Points, in no order, along strands that fork and pass close to each other.
(in the rows, 128 means zero)
Points whose rows are less than 113 apart are linked; no others are. Some points are linked to none.
(50): [ 93 157 146 180 177 148  78 149  93 117 163 115 152 115 131 125 102 186
 157 126 128]
(800): [ 92 137 115 122 172 133 148 152  87 116  91 179 143 132 110 125 123 124
 118 181  85]
(685): [149 141 199 117  95 122 115 149 183 141 157  87 123 151  97 118 145 107
  50 158  89]
(758): [169 134 158 119 160 117 155 179 158 116 131 134 154 138  91 131 104  95
 120 102 158]
(166): [149 125 107 149 141  95 120 141 150 151 118 224 131  90 123 110 149 159
 145 110 113]
(535): [173 119  77 109 138 116 114 148 126 166 132 199 130  93 122 125 108 175
 149 149 103]
(1027): [140 143  87 115 147 132 149 143 129 118 176 134 168 125 114 168  73 122
 133 108 153]
(476): [ 80 155 107 134 150 137 140 127  89 146 128 121 135 142 147 123 103 164
 180 117 180]
(197): [131 140 177 144 109  85 148 133 175 180  92 169  99 131 118 101 171 135
 112 126 121]
(571): [155 122 105 139 145 172  90 120  66  89  66 138 154 132 174 124 117 107
 188 135  82]
(75): [148  72 123 113  76 165  89 103 117 106 140  67 108 143 150 124 129 133
 132 136 137]
(460): [ 92 138  79 140 128 159 130  91 111 109 129 163 167  98 149 136 118 131
 135 115 100]
(539): [ 58 136 126 180 125 102 143 115 158 164 121 161 110  99 139 141 161 148
 122 136 165]
(647): [151 143 150 102 107 163  86 132 136 135 185  45 141 155 136 126  68 208
 129 114 114]
(575): [178 118 142 106 101  82 139 157 125 181 149 132 127 160 131 144 110 158
 169 117 187]
(744): [173 138 177 133 146 143 125 191 126 126 157  98 149 153 113 129  83 135
 151 116 194]
(948): [137 107 146 120  76 117  95 128 134 173 137 149 104 135 116 115 159 163
  93 182 109]
(937): [145 114 160 111  55  90 128 116 135 195 151 104 115 147 135 140 139 168
 147 103 166]
(173): [ 92  90 133 134 106 109 104 123 106 152 138  94 132 158 120 144 123 176
 129 181 149]
(558): [168 104 146 164 138 112  78 131 125 129 123 160 136  90 135 102 148 155
 167 113 112]
(795): [208 134  94  87 154 146 115 158 132 111 125 131 131 116 107 100 102 122
 129 155  78]
(979): [ 67 126 130 150 134 153 170 116 152 104 136 100 125 115 127 157 135  79
 100 115 180]
(450): [128 121 141 148 129 111 145 122 124 141  72 130  71 137 137  84 200  77
 144 164 147]
(1082): [ 98  90 156 153 101 107 140  98 143 142  79  87 117 156 164 109 157 111
 158 113 168]
(53): [ 78 130 102 117 141 162 176 113 102  96  63 154 110 120 132  68 162  95
 120 142  85]
(212): [133  98 150 108  73 136 138 124 116 148  78  76  96 169 149  77 136 133
 162 126 154]
(147): [104 153 139 114 170  81 179 124 135 116  78 145  75 111 116 112 204 106
  99 161  87]
(94): [172 130 124  83  61 146  96 126 111 168 132 123  82 125 126  82 163 141
 127 166  92]
(651): [118 150 203 121  65 131 129 137 156 189 109 123  98 140 137  83 172 133
 126 118 125]
(495): [119 109  88 100 139  72 149 163 111 149 116 190  71 135  91 148 166 119
 112 190 148]
(353): [ 96 130 142 148 139 183 135 134 163  72 162  82 146 132 118 136 106  88
  79 104 147]
(988): [ 69 156 128  86 168 141 196  95 103  87 108 157 155 117 120 161 129 106
  76 115  83]
(788): [156 157 158 134 113 109 153 133 187 150 117 148 135 126 123  85 141 121
 127  67 128]
(778): [113 106 117  98 107 154 131 136 127 115 124  78 146 172 129 102  88 130
  98 165 101]
(790): [133 132 131 173 128  84 114  93 117 115 129 106 204 171 155 190 101 102
 145 106 123]
(74): [ 82 167 147 164 147 132 141 123 146 113 145  69 163 169 165 117  98 137
 128  99 158]
(208): [108 102 103 130 125 138 131 115 100  96 128 132 151 148 128 167 124  70
 112 152 118]
(1008): [166  93  98 124 119 202  82 129 107  86 132  91 121 109 160 120 110 116
 153 126 127]
(659): [110  94 148 149 116 127  81 110 106  95 109  59 168 177 157 130 104 163
 148 123  97]
(311): [161 126 127  76 164  64 170 176 133 130 130 170  71 115  89 165 165  97
  89 146 158]
(69): [120 148  80 108 139 184 139 132 109 151 121 136 125  99 156 103  94 180
 179 118 139]
(488): [153 119 127 163 138 170 103 125 125  85  84 129 146 119 168  87 123 105
 185  79 113]
(335): [135 114 171 152 156 168 100 191 113  91 127 101 133 150 117 115 109 104
 117 181 157]
(333): [135  90 137 125 127 156  66 143 110 104 152  51 139 150 136 135  94 202
 143 139 102]
(432): [ 99 169 122 140 116 105 118 121 138 176 165 159 130 112 131 112 125 223
 117 131 126]
(741): [121 153  72 115 131 172 133  88  76 110 107 163 173 127 144 191  81 116
 144 139 105]
(524): [151 105  98 113 127 145 102 132 102  88 118 103 156 162 138 144 106  93
 109 176  70]
(964): [142 123  87 127 107  82 133 124 156 144 194 119 158 140 119 182  94 131
 111  93 174]
(650): [ 85 105 156 165 135 150  92 150  93 100 141  93 152 143 135 147 124 131
 118 181 145]
(127): [163  85 115  61  67 178 116 122 103 154 111  63  92 157 155 102 119 142
 166 144 143]
(523): [103 121 120 180 154  95  89  98  82 124 149 132 142 116 143 179 125 150
 192 105 166]
(725): [108 145 185 113  75 139 139 117 186 161 142 101 116 125 111 103 151 129
  70 125 118]
(9): [134 153  98 141 131 105 119  92  85 114 125 157 193 157 135 217  85 123
 121 117 107]
(193): [233 128 110 116 152 140 109 166 136  81 153 128 114 114  98 113 131  76
 123 134 124]
(31): [157 115 123  69  37 126 135 108 129 192 150 121  92 141 125 117 143 123
 125 137 144]
(738): [157 100 140 153 119 125  89  95 128 122 101 116 142 111 155  79 132 169
 192  73  90]
(500): [ 97 103  82  82 129  65 170 125 104 123  89 156 102 147 115 169 153  91
  95 177 106]
(1117): [ 62 173 136 186 140 141 102  84  86 103 129 121 179 139 167 167 116 137
 143 117 123]
(120): [157 134 128 144  88 182  78 109 135 150 165 152 114  67 127  96 132 182
 136 102 109]
(409): [149 144  99 126 178 153 130 156 122 111 141 152 190 117 121 148  72 122
 130 116  86]
(737): [135  98 116 121 121  40 166 104 180 156 104 146  90 133 125 161 167  86
  96 126 122]
(573): [182 120 120  94 151  46 163 139 151 118 108 141 104 141 106 142 160  70
 113 128 126]
(125): [123 134 143 123 127 129 137 127 175 141 180 161 114  80  88 149 153 129
  62 117 134]
(791): [171 131 182 173 150  92  93 154 172 140 132 163 119 109  94 121 167 118
  87 155  97]
(159): [ 91 128 134 172 164 130  61 107  74 103 170  65 138 122 131 166 108 170
 169 104 145]
(1072): [107 146 123 153 140 152 102 105  65 114  83 119 175 139 169 152  94 147
 194 118 106]
(183): [144 151 157  80  92 162 165 158 125 155 121 135  71 124  99  98 158  97
 117 147 159]
(976): [105 130  92  64 154 133 197 111  91  89  98 148 114 119 121 115 151  86
 109 126  94]
(1094): [177 115  74 101 158 140 127 104 116  72 149 157 149  95 104 155 122  58
 100 115  82]
(678): [139 135 140  86 186 119 181 157 138  84 129 130 157 131  99 127 106  92
  84 105 103]
(956): [164 127 179 134 109  86  96 144 186 146 158 133 147 140  98 121 127 144
  84 135  99]
(1012): [ 68 118 172 175 114 129  94  97 146 102 125  59 141 153 159 116 126 157
 131 106 128]
(636): [131  93 119 148 121  78 147 115 182 147 146 147 110 109 122 195 145  74
  98 110 166]
(1033): [148 143 122  94  89 196 144 126 140 110 142 128  72  93 110  80 148  88
  99 116 131]
(696): [209 138 125 113  83 120 139 109 180 156 148 159 106  99 117 101 152  98
 130  66 122]
(113): [ 83 114 109 127 152 108 157 123 107 111 108 163 124 130 114 193 151  75
  82 160 141]
(667): [144 105  96  81 105 177 142 139  88 162 117  98 103 129 143 117  96 160
 184 143 176]
(105): [204 127 140 130 160 174  97 191 111  71 122 100 127 147 117 110 113  72
 149 145 134]
(351): [134 139 133 171 129  66 127 106 181 149 179 117 130 117 141 174 130 122
 119  92 193]
(727): [107 146 169  95  97 176 160 172 137 152 118 110 110 156 107  86 119 135
 107 156 153]
(385): [192 111 132 121 113 210  67 145 113 122 153 117 103  81 135 118 118 165
 162 119 127]
(404): [ 67 146 107 132 156 165 165 112 140  98 145 152 151  97 103 127 124 122
  81 112 104]
(512): [ 94 125  96 133 134 103 128 131  84 171 130 169 112 115 135 137 134 187
 187 130 177]
(451): [133 139 143 156 147  75 155 124 165 114 121 111 192 173 133 157 100  92
 145  79 144]
(461): [ 85 142 147 126 122 126 168 138 141 139 108 100 145 175 128 100  97 144
 109 139 145]
(519): [ 63 112 154 165 115 140 153 109 172 150 121 105  78 116 134 146 160 110
  97 149 174]
(782): [121 181 131 146 171 164  84 118 110 125 191 105 125 100 142 105  92 207
 177  85 135]
(29): [108 110 107 136 113 143 119 108 110 121  74 138  83 123 149  68 168 110
 144 159 107]
(497): [146 184 140 134 121 140 102 123 142 165 180 139 137 102 133 102 113 206
 154  80 124]
(307): [172 131 115  66 173 122 160 169 120  90 120 116 146 156  95 106  94 104
 109 152  67]
(1038): [153 149 125 105 138 140 160 106 148  89 127 142  74  75 100  95 183  85
  81 117 101]
(137): [143 138 108 145 115  91 155  98 164 132 131 132 156 133 150 125 109 117
 152  53 148]
(277): [170 120 159 108 129 111 118 157 106 153 153  63 134 165 126 137  77 178
 188 104 175]
(896): [ 73 117  78 151 136  99 125 129 117 153 126 201 116  90 136 170 144 148
 132 132 159]
(86): [ 48 118 107 150 118 103 129 107 119 150 161  93 129 149 144 180 123 146
 116 165 185]
(1031): [153 131 120 147 166 142 121 130 145  86 132 172 153  88 116 130 123  83
 114  99  88]
(398): [ 93 128 117 111 114 104 137 127 146 162 128 172 121 125 104 110 133 177
  88 160  96]
(72): [ 27 159 113 174 139 137 119  86 110 125 158 118 150 116 151 177 126 146
 104 152 142]
(835): [194 124 105  97 109 118 129 127 129 175 111 163 119 113 140  93 114 160
 179 109 117]
(671): [ 91  96 156 169 135  96 152 125 140 133  57 128 119 154 148 137 169  67
 143 141 146]
(935): [110 141 140 142 152 124 161 114 161 116  89 179  88  82 110  89 192 101
 105 117 106]
(952): [106 152 142 130 206  92 149 150 111  92  87 181 128 120 105 115 169  97
 102 170  81]

A fork is a point with three links. Follow the links from the first point to the second and name the forks in between, in order.
(738), (1008) -> (497)
(476), (94) -> (127) (497)
(650), (979) -> (497) (127)
(451), (979) -> (127)
(147), (500) -> (461)
(979), (956) -> (127) (788)

A fork is a point with three links, a tip a point with one. Leave the first point through the second and follow the links. Name the first fork or tip that comes.
(277), (744) -> (835)
(127), (212) -> (788)
(9), (741) -> (127)
(678), (758) -> (497)
